Points on a hilly landscape, in no order, each with its height.
A ball rolls from a point to the lowest of its 2 nearest points, and stops where none of them is lower. Distance is the straight distance between rows; heights are no part of it.
Q_650: [-22 -29  16  14 -53  11 -13   2 -11   0  42 -39   2  -5 -14   8  41  28
  -3  -4  -9  23  17  14 -61 -10  10  -1  -3  -8  30  20 -27 -26 -18  19
  36  10  12  -3  26  43 -16  36  47   4   7  27 -14 -11  31   0   8  15
 -43]  height 4.45
Q_663: [-32 -18  20  -5 -56  24 -32   8 -17  12  45 -26  -5 -21 -13 -10  48  32
 -17   2 -11   9  17   6 -49 -13 -11  -5 -20 -34  34  17   2 -32 -38  26
  56  18   9  -3  29  30 -39  46  34   6  -6  30  -1   0  37 -20  20  30
 -22]  height 4.28
Q_883: [  1  16  10 -33  49  -7 -15  15  18  17  -2  17  29  -9   9  -5 -11  -9
   4  29  -1 -17  -2 -26 -12  -9 -17  15   1  -9 -26  18   2  11 -12 -47
  14   9  25  34 -26 -47  -8 -14 -20  -3 -12 -40  11  30 -36 -45 -16 -43
  23]  height 2.38
Q_355: [ 46   8 -11 -10  52   6  -3  -2  -3 -22 -32   4 -10   0   5 -18 -31   4
 -13 -12 -14 -14 -16  19  26 -13   9 -17  12  13  21   4  37  28  20 -35
 -10 -13  -8  -1  -5 -35 -14 -12 -65 -18 -25 -21   1  14  15   0   4 -49
  42]  height 3.67
Q_643: [-12 -27 -12   2 -43  -7 -26 -17  26  -1  -7  19   8  34  10  23 -17  26
  28 -31  -5  17 -11  25  19  22  -7 -31   3 -10 -13 -37 -39   5   8  56
 -23 -43  -3  22 -21  71  24 -11  18 -25  29   6 -33  -1 -26  22  24  52
 -17]  height 3.83
Q_311: [-34  -2 -14 -38  26   6   1  15 -10 -26 -12 -15   0 -14 -18  -8  -4 -27
 -15   5  21 -17 -46   4 -19   4   8   4 -29  -3   4  30  -6 -25 -33 -22
  25   1   0   1  -2   1  -1  16 -54  22 -67  29  14  24  18 -56 -12  -3
  31]  height 5.46
Q_938: [-16  -8   4 -28 -16   5  -6   9  12   8   6  -4  11   5  -3  -3  19  21
   3  33  -5   5  -2  -5 -26   0   5  -9  -5 -12   0  15 -13 -14 -10 -16
   6  12   2  34  -1 -15 -12  -5  -1 -13 -14   4  -6  10  -4 -16   2 -14
 -12]  height 2.44
Q_920: [-19  44 -30  28  14 -12  -4 -25 -19  -2 -14  26  -8 -10 -10  -2 -29 -35
  -8 -44  35 -40  -2 -26  36  14 -21  23  33   9 -28 -21  11  15  19  14
 -35 -19 -13 -30 -15  24  27 -25   4  36  23 -17  -4 -18 -17   3  -2  30
  10]  height 2.89
Q_505: [ -7  -9  33  21  17  -6  35  24  -4  15   9 -22   9 -18 -11 -32  21 -48
  24  23  22   3  41 -33 -18 -34  45  54 -15  30 -14  24  -7 -17  38 -36
  23  26  27  -9  24 -34  -2  22  50  50  21   3   1 -39  31  28 -32 -12
 -27]  height 2.69
Q_561: [-44   7 -22  25 -48   2  34  -7  13  -5  -5  -3   2  -8 -13  11  21 -34
  -3 -15  40 -30   1  11  -9   4  50  15  19   8 -14  10 -20 -24  27 -25
 -17   6  -7  -2  24   3  18  -1  13  38  11   4 -33 -54  38  20  -3   6
 -19]  height 3.16
Q_339: [ 23  22   2  28  11  -8  41 -15  10 -24 -48 -14 -11  -6  21  22  20 -32
 -21 -11   6  -8  -4  17  18   4  40 -27  10   3  -4   2  12  17  -2 -16
 -45  10 -10 -26  16 -24  18 -21 -38  -6   9 -19 -11 -17  16  12  22 -27
  -7]  height 4.23
Q_964: [-19   5   7 -32  30 -10   9  18   9  -2 -16   2  16 -10   0   0  10 -14
   0  18   6  -8  -8 -15 -38   5   4  17  -4   0 -20  18 -14  -3 -10 -36
   9   4  20  32  -7 -27  12  -3  -9  11 -19  -4   2   0 -15 -39  -7 -26
  -6]  height 2.77
Q_891: [-20  44 -15  -1   1 -18   7 -19  -6  -6 -12  26   3  -9  10  11  -5  -6
  -7 -18  21 -20 -11 -27  18  16 -14  19   6 -19 -19  -4  -1   7 -14   2
 -36  -5  -5 -26 -10  17  23 -26  -5   8   5 -22  -5  -5 -25 -14   0  23
   3]  height 2.51
Q_640: [ -7  26   2 -31  22 -14 -17   4   4  27  15  36  31  -1   4  -8 -18  10
  16  12 -12  -6   5 -38 -11   8 -39  30  -1 -22 -35   2   3   3  -9 -14
   4   4  17  23 -26 -12  -5 -18   6  -9   9 -38  14  25 -58 -31 -13  -7
  13]  height 1.95
Q_867: [ 40  -6 -11  11  -2   2 -20 -14 -25   3  10  21 -36  23  -2  -3 -25  48
   5  -2 -14  11  -4  10  35   3 -11 -32  11  12  25 -30  12  14  24  38
 -12 -24 -34 -14  -7  17 -13 -11  -3 -24  16   5  -1  11   7  46  22  11
  23]  height 2.04
Q_248: [ -3 -13  16 -59 -22  11 -59   6  23  20  38  19  12   2 -17 -17 -17  53
  10  27 -26   2 -17  -3   3   8 -54 -21 -11 -37  22  -4  25 -12 -43  23
  38   2   1  43 -23   4 -22  25 -11 -33 -31  -3  18  46 -23 -20   6   6
  31]  height 3.56
Q_249: [ 25  -8  -9  44   1   0 -12 -12   6   4 -18  -3 -14  36  -3  18 -23  -4
  25 -23  15  11   6  13  45   4  13 -34  37  39  -5 -54 -21  27  35  55
 -44 -39 -16  -5 -15  26  24 -19  11  -6  48   5 -21 -18   1  55  15  16
 -26]  height 6.70
Q_319: [ -8 -20   3 -19  -1   0 -20   6 -21  -9  40   6  21   6 -45   1 -13  -5
   5  -8  -8  30   9  -5 -59  -8 -37  41  -5  21   5  -4 -27  11  19   1
  34 -19  24   6 -16  57  19  42  43  30  15  36  19 -14 -29  -3   4  17
 -21]  height 5.11
Q_229: [ -3   3 -39   2 -23  -5   7  -6  24  16 -21  44   0  17  25 -13 -19   7
  -6   2  14 -38 -12  -9  63  16  10  -4  36 -11 -14 -20  -4   0  26  23
 -36 -30 -12  36 -26 -14  -6 -59   4  -1  46 -23 -36  -5 -11  33  29   7
  -9]  height 2.09
Q_828: [ 24  -9  41  11  25  12 -23  23 -19  28  49 -13   1  20 -11 -18  11  15
  23  33 -15  50  37 -34 -23 -30 -31  26  -9  13   9 -12   1  20   1  -1
  23  15  23 -12  -9  -6   3  28  77   1  29  15  25  14 -20   5  -9  -5
 -28]  height 1.70
Q_459: [ 19 -52  20 -23  18  19 -37  32  -4   5  32 -26  -3  17 -38 -14  13  24
   1  19 -27  30  13  11 -50 -27  -6   3  -5  11  43   7 -24  15 -11 -19
  54  -3  17  24   0  -9 -19  46  31   0  -5  44  21   3   0 -11   6 -40
  13]  height 0.84
Q_200: [-34  12 -36   9 -19  -4  42 -12   1   4 -18  19   6 -23 -20 -15   3 -38
  -5 -14  40 -52   8 -12   4   3  28  51  18  11 -17   4  -6 -19  37 -30
 -10   6  -2  12   1 -26  10 -14  16  54   3   0 -23 -52  22  26 -10   4
  -7]  height 2.83
Q_767: [-23  -6 -19   0 -33 -10  -9 -14  29  -2 -10  12  13  22  11  37  -5  -1
  15 -37  -1  -1 -16  12 -11  29   4 -17  20  -5 -26 -15 -46   9  -2  27
 -25 -32  -2  19  -7  50  40 -12  10  -6  19  -4 -26 -18 -21  11  12  24
 -32]  height 4.09
Q_598: [ 18 -20  -4   9 -59 -11 -12 -24  12   5  -7  23 -29   4  44  16  15  52
   6   1 -20   8 -28  30  47  32  11 -70   0 -16  14 -25   5 -27 -15  76
   1 -11 -33   0  11  19 -36 -18 -16 -59  -7   6 -21  17  13  32  27  31
   4]  height 1.77
Q_833: [ 12  48 -28  34  45   1   6 -26 -40   3 -13  36  -6 -16   8 -22 -54 -14
 -17 -35  12 -37   5 -19  66 -18 -37  27  25  -1 -16 -12  38  21  15  11
 -30 -10 -13 -49 -27   1  -9 -25 -14  13  22 -41  13  13 -20   4  -4  20
  30]  height 2.45
Q_494: [-22  13 -45 -34 -38 -10   0 -13  23   8  -7  67   1   3  16  -4 -23  23
 -10  -5  13 -41 -37 -14  57  22 -23  -2  26 -42 -22  -4   9 -19  -6  14
 -15 -27 -21  28 -29  17  11 -43  -3  -6  28 -40 -29   1 -13  18  31  47
  17]  height 1.69
Q_979: [ 29   6  20  16 -19  -6  36  -1  22 -12 -42 -33   9 -16  34  34  44 -19
 -14  15 -14  14 -10  17   3  14  46 -47 -14 -13  -3  20  14  -2  -9 -13
 -18  26 -14  -6  28 -39   5 -10 -47 -26 -12 -13 -12   3  18 -10  15 -38
 -11]  height 4.48
Q_313: [-15  36   3 -13  -1 -14 -14 -11 -13   1  -5   6   3 -12  12   7  -2  14
  -5  -5   6   0 -16 -31   1  11 -29  10 -28 -28  -9   9  11  -5 -44   9
  -8  16  -6 -33   0  14   1  -6 -13 -16 -23 -19  13  20 -24 -39 -13  32
  22]  height 2.05
Q_161: [-20 -47   3 -37   5  16 -26  30 -17   5  39  -1   0  -1 -42 -39  11   2
 -14  26  -1   7   1  -9 -48 -33 -11  29 -16   0  23  22  -3 -10  -4 -22
  57   0  20  18  -7  -4 -34  41  29  27 -16  40  12 -12   8 -22   6 -14
  22]  height 1.29
Q_524: [-15  23  39  35 -21 -14  22   1   0  20  34 -28  -1 -10  23   5  49 -12
   6  23  18  25  37 -43 -15  -7  15  32 -10   3 -17  15  -7 -13   3   1
  -1  40  10 -29  20 -13   7  -3  48  14  28 -11   1 -14   5  -1 -14  16
 -50]  height 1.81
Q_970: [ 19  41 -15  30  47  -4   4 -19 -37   2  -9  25 -11 -16  33 -31 -54   2
 -28 -22   1 -38   2 -13  67 -29 -31  19  14  -8   0   1  46  19  -2  -2
 -24   5  -9 -47 -20 -29 -44 -20 -31 -12  14 -56  19  31 -19 -12  -8  -3
  40]  height 2.82
Q_706: [ 40  29  19  22  65 -10  13 -11 -10  -8  -7 -14  -8  11  20  17  -8 -15
   0   3 -10  25  19 -12   2   1 -18   3   5  25 -13 -17   0  45 -28  -7
 -31  -4  17 -30 -10   1  36   3  -9 -16  14 -17  17   8 -22   7 -10  -9
 -16]  height 3.23
Q_927: [ 12  19  46  20  60  -8  28  21  14 -27 -47 -49   1 -25  39  16  21 -63
 -13  17 -16   9 -13   6  -9  -5  20 -31 -38 -12 -13  23  31   6 -43 -29
   7  35   5 -29  11 -56   9  16 -49  -9 -46 -13  30  38   2 -58   4 -46
  18]  height 4.84
Q_33: [-15 -32 -35 -33  -6   8  36   4  20 -23 -43   3  10  -3 -23  16   3 -22
 -10 -14  13 -21 -25  32 -33  -2  36  -7   3  15  -6  21 -10  -8  16 -49
  -3 -13  11  47   5   5  23   2 -32  15 -26  16 -22 -38  28   1   4 -21
   8]  height 4.36
Q_21: [-30 -16 -19 -12 -37  23  28   0  -1  13   9 -13 -16 -14 -16 -18  25   4
 -23  15  18 -25  -6  11  -4  -8  33  18 -11 -12   5  32   8 -44  15 -35
  15  16 -12  -1  18 -16 -27   7 -11  24 -26  18 -16 -22  53   6   0  15
  23]  height 1.28
Q_671: [  4  27   9  48   3  -7  38 -18   0 -16 -19 -36 -20  -2  12  31  32 -34
  -5  -7  13   7  10   5   7  -2  29  -9   7  19  -5  -5   2   6  -1 -11
 -39  15 -10 -43  29  -6  27  -7  -4   6  10  -5 -13 -19  28  16  -2  -4
 -25]  height 3.97
Q_526: [  8 -22 -40 -18  -1   7  17   0  15  -1 -25  36  19  13  -9 -23 -27   1
  12   8   0 -29   9  -3  31   3  23   7  29   7 -10  -9 -18   7  48 -12
 -25 -22   6  65 -24 -31   7 -45 -10   1  23  -9 -30  -9  -2  27  13 -22
   0]  height 2.46
Q_862: [ 22   8   7  37 -10 -15  -2  -8  17  18  -5  22   4  33  27   7 -17   3
  17 -13   8   9  12 -21  68  14 -10  -6  20  11 -18 -45  -6  17  36  50
 -56 -31  -5  -9 -21  14  15 -44  32 -20  62 -22 -18   3 -30  41  15  28
 -30]  height 6.83
Q_476: [ -2  43 -13  23  -6   5  32 -19 -26   6 -18   1 -25 -27  31 -32   1 -11
 -40  -4  19 -49 -12  -4  54 -10  18   2  -7 -26  -4  20  39 -12   2 -17
 -23  24 -22 -47   2 -48 -43 -31 -51   8 -17 -32   4  21  26 -13   6   3
  41]  height 2.15
Q_898: [  8  28 -33   2  38   7 -11 -17 -43  14  18  45   2 -13 -14 -27 -61   0
   0  -8   3 -13   7 -31  27  -7 -66  54  14 -12 -21  -9  35   3  23   1
   0  -4 -11 -14 -29  13  -8 -17   3  17  25 -29  26  28 -30 -14 -10  22
  42]  height 2.00
Q_739: [ 23  -5   8  12 -11   1  53   6  23  12 -33 -12  13   9  37 -12  21 -13
   0  26  -7   0  18   3  33  -4  43 -13   0  -7  -8   6  12   8  29 -36
 -37  16   0  20  14 -79 -17 -35 -18 -20  26 -34 -10   5  11  11  11 -55
 -11]  height 2.58
Q_793: [-49  -3 -30 -35  18  -3   7   3 -11 -42 -17  -4  -8  -6 -22   7  -9 -27
 -24 -21  25 -20 -45  17 -35  12   7   8 -14   5  -6  19 -21 -16 -21 -15
  14 -19   6   7   4  36  11  20 -42  34 -51  36   2  -5   6 -41 -10  12
  10]  height 5.64
Q_548: [ 23   2 -19   4 -26 -14 -24 -21  -1   8 -13  41 -35  11  31   9 -25  42
  -3 -14   0 -11 -31  18  65  18 -10 -58  16 -13   3 -20  18  -4   0  62
 -16 -49 -43 -24 -10  27 -15 -26 -13 -35   5 -13 -20  -3   6  36  46  41
  26]  height 1.57
Q_364: [ 14 -14 -16 -25  39  -3  13  16  24 -44 -47  -7  13   4  -8  29 -11 -18
 -11  -5 -13  -1 -24  31 -32  15  23 -28   1  16   3   7  -8  17   6 -33
 -13 -17   8  43  -6  -2  37  -7 -51  -3 -20   4 -11  -9   3 -12   9 -46
  16]  height 4.11
Q_374: [ 37   0  22  30 -44 -17   6 -15   8   5  -8   1 -19   6  45  28  25  34
   7   6 -22  23 -13  18  31  30  23 -56  -7  -4   7 -18   3  -3 -15  59
 -21  -2 -25 -24  22  -8 -28 -20 -17 -58   1  -3 -13  16   3  26  17   4
 -13]  height 1.38
Q_906: [-27  -2 -39 -23  12  -3  14  -5 -15  -5 -13  34  18 -18 -32 -25 -30 -39
  -2  -4  28 -40   5 -17 -15  -8   0  65  15  23 -18  15  -3 -17  35 -35
   9  -4  12  37  -8 -13   2  -3  11  62  -7   3  -2 -32   3   8 -24  -7
   2]  height 2.47
Q_779: [-43  -9  29 -57 -51  14 -48   7  19  26  30   7  17 -26  -4 -12  22  46
  -7  14 -17  -9   0  -6 -17   0 -44 -17 -25 -58  20   8  25 -29 -62  25
  37  20   7  29   4  21 -33  34  16 -23 -29   4  10  21  -6 -40   8  35
  -5]  height 3.82
Q_967: [-30 -11  13  -9 -15  -9 -16   1 -30  -1  47  17  21 -12 -30 -22   4 -17
  13   3  10  27  15 -33 -53 -25 -30  59 -12   7   5   9  -6  -5  23  14
  42  -1  35 -14  -5  43  14  29  76  47  21  25  12 -13  -8  -2  -6  33
 -36]  height 4.96
Q_537: [ 29  34  -2  30  -4 -12  14 -16 -14  10 -12   5 -29  -7  33  -2   2  21
 -18   0   6 -12  -5  -8  48  -3   3 -20  -3  -1   6   2  29   5  -1   9
 -33  11 -30 -54   9 -30 -34 -19 -32 -22   4 -33   7  17   9  18  15  -7
  16]  height 2.64
Q_764: [  0  10 -14  28  25   2   4  -9 -10 -15 -10 -17 -13  18 -43  23 -18 -35
   6 -32  32  -3  12   4   0  -7   6   4  33  57  -7 -32   0  23  30   5
 -31 -14   8 -20  -4  33  42  12  15  48  16  20   0 -47  18  38 -13   6
 -23]  height 6.40
Q_566: [-26  16  18  34  -1 -10  22   1 -16   7  31 -13  -1 -17  -4 -14  29 -35
  10  17  33   5  31 -33 -12 -22  26  53  -4  24  -7  15  -1 -18  35  -6
   7  27  15 -32  17  -5  12  15  51  53  21   7  -6 -28  21  14 -30  18
 -32]  height 2.28
Q_46: [ 27 -11 -16 -36  32   4  -6   9  18 -17 -26   2   8   7  -7   3 -24   9
  -1  11 -16  -7 -19  26  -5   0   9 -22   3  10  15   8  11  17   2 -37
   1 -13   4  38 -17 -19   9 -13 -63 -17 -31  -6  -5  15   3  -9   4 -49
  39]  height 3.90
Q_132: [ 41 -48   5 -26  -4  13 -35  10  22 -21   3 -12  -5   8  -9   9   6  41
   5   9 -40  15 -25  48 -19  13  11 -52  -4  -1  44 -12 -11   5 -19  21
  44  -4  -6  43   5   7 -15  18 -30 -41 -42  37   3  33  -2  -1   2 -41
  19]  height 3.08
Q_913: [-23   4  -5  29 -68  11  15 -17   8  -3  16 -39 -12 -11  10  39  46   9
 -18  -6  12   7   0  31 -34  11  42 -19   2 -12  -1  29 -20 -36 -16   8
   1  20 -16 -22  40  31   6   4   3  -3  -7   8 -19 -23  39  -5   3  20
 -25]  height 3.80
Q_541: [-35  19 -38 -11  21 -10   8  -6 -12 -32 -18   5   3  -2 -34  20 -23 -34
 -14 -42  28 -18 -18  10 -20  18   0  16   8  18 -19  -4 -26   6   1 -11
 -10 -24   6  -4  -3  43  40  -6 -23  41 -15  23  -1 -26  -8 -20 -10   7
   1]  height 5.88
Q_464: [ 29  32  28  -9  30 -14 -55   9   3  22   5   9  18  -7  28  -9 -35  28
  10 -11 -29  10   0 -33  37  20 -61  -4 -37 -36  10   2  36  18 -56  23
  15   8  -4 -49 -18  -2 -14  16 -16 -49 -27 -33  43  47 -51 -38 -31  23
  64]  height 1.92
Q_502: [-29  24 -32   4 -15  14  31 -12 -18   4 -11   8 -20 -25   1 -25   9 -14
 -24   2  34 -44  -5  -1  27   1  17  25  -1 -17  -7  22  16 -27  16 -35
 -11  14 -23 -12  10 -40 -24 -21 -32  26 -20  -8 -13  -1  40  -3  -1   9
  31]  height 1.71
Q_909: [-45  16 -27  29 -55   3  16 -25   4  -3   5  -8 -18  -9   3  28  28 -10
 -17 -15  39 -24 -13  10   8  13  29  -8  10  -6  -6  11 -11 -22  -2  -1
 -18   8 -21 -28  26  23  17 -14  -4  20   5   8 -26 -34  31  14  12  31
  -8]  height 3.48
Q_49: [-58   0 -42   0 -26   3   0 -16  -2 -18   1  21   4  -3 -36  18 -14 -39
  -7 -40  49 -24 -16  15 -29  13   2  21  20  23 -16  -6 -31  -2  18  -7
   2 -27   8   3   0  54  44  13  10  55  -6  26 -13 -55   1  -5 -14  22
 -19]  height 6.07
Q_504: [-31  12  16 -26  50  -6 -20  22 -12  -9  -5 -14   5 -18  -3  -9 -13 -32
   2  -1  10 -10 -32 -12 -17  -1 -10   7 -32 -16   7  25  -6 -15 -49  -2
  36   4   1 -21  -4 -16  -7   6 -40  16 -66  19  38  53  -1 -84 -25   2
  30]  height 5.28
Q_302: [  4  -1  25  18  69  -8  39  24  -7   6 -13 -22   5 -21   2 -30   6 -62
  13  31  10   8  37 -24 -28 -35  29  54  -5  37 -22   8   5   0  23 -47
  16  16  33  -2  17 -43  11  21  31  42  11   1  11 -22   7  10 -34 -28
 -23]  height 3.06
Q_567: [ 26  26  49  -2  55 -12 -50  16   5  20   9 -19   8  -3  25   0 -12   4
  10  -2 -27  28  10 -27   8   6 -56   0 -40 -21   0  -2  16  30 -67   9
  21  15  14 -47 -10  -8   1  25  -2 -43 -30  -6  53  39 -51 -50 -37  10
  38]  height 2.21
Q_123: [ 30 -29  45  -7  36  15 -41  33 -14  13  47 -23  -3  21 -31 -16   7  17
  10  20 -28  48  27  -6 -38 -25 -34  19  -7  10  27 -10 -10  23  -9  -8
  44   4  20   4  -6   1   2  43  51   7  14  37  32  15 -22  -9   2 -25
   5]  height 1.26
Q_993: [ -3  12 -18 -32   1  -4 -10 -10  -9  24  28  45  18  -3  -6 -14 -30  28
  13  10 -10  -2   5 -30  10   9 -57  29   5 -25 -18  -1  21  -5   9   0
  -1  -4   1  22 -30  13   3 -25  20  -6  21 -33   6  22 -36  -8   5  26
  18]  height 1.58
Q_693: [ 29 -25  21 -47 -11  21 -62  19  26   8  31   0 -11   1 -18 -15  -5  51
   6  19 -30  -1 -25  24   1  17 -24 -42  -6 -18  53 -12  19   9 -35  24
  63   5  -9  33 -10 -14 -30  28 -27 -42 -51  22  20  52  -4  -7  -1 -33
  46]  height 3.33
Q_356: [-15 -16   2  13 -72  10 -12 -17   3  -5  22 -31 -12  -7  10  33  38  43
 -10 -25 -24  19   3  44 -33  11   9 -38  -3 -19  23   4 -11 -34 -32  45
  19  13 -20  -8  42  51 -21  20  13 -26 -13  15 -10  -7  25   5  11  36
 -37]  height 4.13
Q_159: [ 23   1  21  35 -66  -6  27 -16  13  16  -9 -15 -12   9  49  13  36  25
  -5  27 -11  18   9  12  41  30  38 -42  -5 -13  -3  -3   2 -12  14  32
 -33  18 -27 -12  20 -35 -40 -33 -16 -36  24 -10 -16  10  21  31  16  -5
 -17]  height 1.78
Q_382: [  9  28  45   5  -8  -8   8  11  31   4 -28 -37  10 -34  38  22  35 -18
 -13  27 -13   0 -15  -1  -5  17  23 -46 -26 -34  -2  31  25  -7 -45  -5
  11  41  -6 -17  18 -53 -18   4 -51 -31 -39 -19  14  26  11 -45   0 -34
  12]  height 4.67
Q_55: [-34 -17 -13 -39  13  16 -31  15 -37   8  36  27  -3  -9 -38 -42 -11 -13
  -6  22   6   3  -5 -22 -40 -22 -41  52 -17  -4   2  14   7 -20  10  -9
  53  -1  15   4 -14   3 -26  28  25  41 -15  30  28  12 -13 -29  -4  14
  23]  height 1.65
Q_40: [ 49  30 -11  29  60  10  16  -5 -15  -8 -25  11  -6  -3  25 -33 -42  -5
 -25 -14 -13 -32  11  12  56 -33  -6   8  32  10   2  -1  46  43  22 -25
 -31  -7  14 -20 -12 -48 -22 -19 -48 -20  17 -53  10  12 -13  -1  -8 -52
  18]  height 3.28
Q_911: [ 37  23  41  -2  69 -11 -28  18   4   9  17 -18  13  12  15   9  -5   3
  12  -1 -38  52  25 -18 -12  16 -54  10 -31  -7 -11 -12  -1  39 -63   3
  14   1  29 -21 -14   4  32  26  13 -35  -2 -10  43  26 -59 -31 -28   3
  19]  height 2.52
Q_109: [-20  23  24   3  76 -14  19  28 -11 -15 -20 -25  -2 -19  12  -4   3 -63
 -13   7   0  -9 -10  -6 -11 -19   6   4 -23  -7  -8  23   2   0 -38 -26
  12   8  10 -19   1 -45   4  -4 -37  19 -45   4  29  45  -4 -72 -16 -17
  18]  height 5.05
Q_110: [-15 -18  40 -22 -48  26 -46  17  16  27  30 -32   3 -31  -2   2  52  41
 -15   5 -27   5  18  22 -43  -2  -3 -35 -25 -41  35   8  11 -25 -57  35
  53  26  -4  14  24   9 -44  44  13 -29 -24  26   2  14  21 -33   7  13
 -12]  height 4.07
Q_101: [-28 -16  20   7 -41   3 -10   7 -21   5  46  -2  12  -2 -22 -11  17  10
  13  15  10  17  21 -26 -43 -24  -6  30  -5  -2  17  13 -11 -16  18   7
  26  22  17  -5   9  32  -2  30  73  23  22  17  -5 -16  16  14   5  24
 -48]  height 4.73
Q_139: [ 14  -3   5  10  65   1  57  18   5 -13 -44 -15  13 -13  -5 -26  -2 -59
   5   5   8 -18  25  -6 -17 -20  25  43   8  30 -21  -1  13  14  32 -63
  -5   8  34  22  11 -53  20  -3   0  28  -1 -18   6 -27   7  -6 -19 -46
   0]  height 3.29
Q_902: [ 12 -16  -7 -10   2   6   9   7  -3   7   3   5   3  19  -6 -13   0  25
  13  23  -7  -2  13  -1   1 -12  14   2  11  12   0   5  -7   4  29 -20
 -12   5  -4  25  -3 -29 -15 -14   0  -8   6   3  -9   5   8  22  -1 -26
  -4]  height 2.08
Q_2: [-27 -10 -40   9 -24  10 -17  -7  -9 -10  15   6   0  16 -55  19 -28 -17
   5 -44  36 -12  -6  12 -17   3  -7   0  33  36  -8 -24 -15   3  39  13
  -5 -31  -2  -7 -10  66  40  20  27  55  19  28  -7 -53   9  35  -5  29
 -18]  height 6.24
Q_77: [-51  -1 -49 -26 -69   9  15 -16  20   5   8  52  -6   4   5  -2   3  20
 -13   2  18 -29 -28   5  30  11   0  -6  31 -22 -11   3  -5 -29  -3   1
  -8  -9 -21  35  -4  11   9 -24   8   8  17 -11 -38 -13  14  36  20  38
  -8]  height 1.27
Q_282: [ -2 -29 -17 -14   7  -1  16   4  17 -20 -11   4  14  17 -25  21  -9 -21
   9 -11   2   3   2  13 -38   0  19   2  16  36  -8   3 -41   8  21 -24
  -5 -22  17  46  -5  24  38   9   7  18   4  24  -8 -33  -4  12  -1 -16
 -32]  height 4.64
Q_757: [ 36 -40   7   9   1   5 -23   4   9 -19   9 -14  -2  33  -3  29  -5  32
  19  -5 -40  49   4  43 -18  15  -5 -27  -7  23  20 -34 -48  23  -3  29
  11 -16  -1  33  -9  39   7   5   6 -34   3  33  -8  17 -22  11   6  -7
 -16]  height 3.04
Q_393: [  3 -26  10   0 -50 -11 -32 -12   3   4  20  13  -2  21   8   9 -11  51
  26 -23 -29  36   3  16  21  19 -41 -26  -9 -27  11 -32  -8  -7   3  63
 -20 -17 -12   7  -5  60   8   0  38 -45  15  -1 -12  13 -29  16  25  60
  -3]  height 3.59
Q_972: [ 28   9  29   3  43 -10 -12   1  -3  -4  18 -14   3  14   7  18   5  11
   9   0 -17  40  12  -9 -22   9 -29   5  -8  10 -10 -16 -12  29 -32   8
  -5   1  16  -7  -4  22  30   8  12 -24   7   0  20  12 -39 -10 -12   3
  -8]  height 2.88
Q_769: [ 34  -9 -28  -3  16   0 -30  -6 -13 -14  -7   4 -27  19 -20  20 -29  30
   1 -24 -16  15 -20  28  11   3  -2 -32  16  23  17 -25  -4  25  11  22
  -1 -30 -26  -9 -15  42  10  -2 -30 -14  -7  21  -5  -8   7  26  17   2
  18]  height 2.39
Q_103: [ 18 -17  10  19  -9  15  31  13  -6   9   4 -22  -4  13 -13  -7  12  10
  19  25   5   4  29  -1   8 -17  37   7  -1  19   8   1  -7  -5  47 -27
 -20  23  -5   3  16 -32 -15  -1  24   3  25   3  -5 -18  31  44 -11 -21
 -18]  height 1.72
Q_996: [ 24  30  33  42  44  -7  19 -11 -20  -7 -12 -38 -25  -3  22   8  22 -23
  -7  11   2  23   8  -5   3 -13   2   3 -11  13   0  -1  11  18 -23  -7
 -19  22   0 -65  21 -17   1   7  -6  -6   0  -6  23   6  11   1 -11  -6
  -9]  height 3.63
Q_684: [ 44   4  25  29 -13  -6  28   0  11   9 -20 -10   1  23  58  -9  16   5
   5  33 -18  23  12   5  45   0  27 -31  -3   2  -1 -14   6  14  17   3
 -40   9   0   4  12 -69 -31 -39 -13 -45  29 -26  -3  25  -4  20  11 -50
 -17]  height 2.24
Q_825: [ -2 -12  29  31 -39   2  39  11   9  27  23 -27   9  11   4  -2  37   0
  21  28   8  20  37 -20   2 -10  40  13  -6   7  -5  23 -21 -19  31  -3
  -5  35   5   2  16 -30 -11  -7  47   8  43  -2 -10 -20  32  36 -11  -8
 -51]  height 1.30
Q_621: [-44 -23 -51 -24 -60  24  25 -12   7   4  10  21 -16   3 -11  -9   4  17
 -17   5  15 -30 -14  21  12  -9  24  -2  17  -6   1  19   0 -31  20 -25
   4  -4 -17  32   4   4 -12  -1  -6  19  -3  10 -27 -33  42  33  16  20
   8]  height 0.85
Q_658: [-17 -45 -12 -23  -8   0   3   7  -2 -21  22   5  17  15 -43   0  -8   1
   4 -15  -4  11   2  12 -60 -16   2  16   6  27  12  11 -38   2  26 -11
  25 -18  20  30 -10  40  16  31  32  29  14  37   3 -32  -2  16   1  -9
 -33]  height 4.88
Q_535: [ 18  -9  -9  46   6   6  18  -2  11  -4 -24 -23  -2  29 -24  18  -7 -28
  25 -22  24  -5  19  16  34  -7  46 -20  37  54   6 -43  -4  19  55   9
 -38  -9  -1  -1   1   0  27  -8  19  21  44   7 -23 -43  34  62  -3 -15
 -36]  height 6.56
Q_359: [  9  26  22 -27  -4 -25 -41  -1  12   8  -9  17  18 -13  26  -3 -21  37
  12 -12 -20  -6 -16 -31  37  30 -49 -21 -38 -52   8   4  30 -11 -59  32
   2   6  -4 -42  -9  11 -16  11 -20 -46 -33 -39  20  30 -32 -30 -20  43
  44]  height 1.63
Q_870: [ 30 -24  21   8  35  16  53  27  24  -3 -33 -27  13   0   8  -9  20 -33
  17  29 -11  10  23   4 -14 -21  36  -4 -10  15 -11  13  13  10  27 -64
  -9  18  15  28  22 -58   3  -8   0  -8   5 -10   0 -13  19   1   3 -57
  -1]  height 2.94
Q_255: [ 12 -33  23  -7 -31  -2 -34  -8  14  -3  16  -6  10  12   7  10   9  54
  19 -13 -44  37   3  29 -11  21 -25 -36 -20 -25  21 -27 -20   5 -32  56
   8  -6  -6  21   7  46 -10  12  19 -51  -6  12  -7  22 -31  -4   7  27
 -15]  height 3.36
Q_437: [ 44 -29   1   3  13   1 -14  -1  11 -31 -23 -13 -13  26   3  40  -1  18
   8 -11 -33  33 -22  44 -12  14  21 -52   3  21  20 -21 -22  20  -5  27
   1 -17 -13  17   3  15  12   1 -33 -35 -14  27  -6  12   2  10   2 -26
   3]  height 2.75
Q_212: [-25   6 -23 -21  19   2  -5  -4 -41  10  16  28   4 -17 -32 -26 -28 -32
   2   5  21 -18   9 -26 -21 -13 -30  73   2  14 -11   6   6 -16  41 -11
  20  -6   1   5 -13   1  -5   1  25  58  -2  11  18  -5 -18  -3 -21   8
   7]  height 2.11

For each start below, name the point where the ball stops.
Q_504 | Q_359
Q_302 | Q_825
Q_356 | Q_459
Q_355 | Q_993
Q_537 | Q_621
Q_870 | Q_374
Q_862 | Q_621
Q_906 | Q_459
Q_319 | Q_993
Q_671 | Q_359
Q_249 | Q_359

Call two points neighbours if one is among the 2 nearest of the other. Go from one point of each pair to the other, from neighbour to neighbour, staying as low as possible. Name the highest point that can't be avoided.
Q_825 and Q_374 | Q_139
Q_621 and Q_825 | Q_526
Q_993 and Q_359 | Q_920
Q_993 and Q_621 | Q_964
Q_548 and Q_374 | Q_598
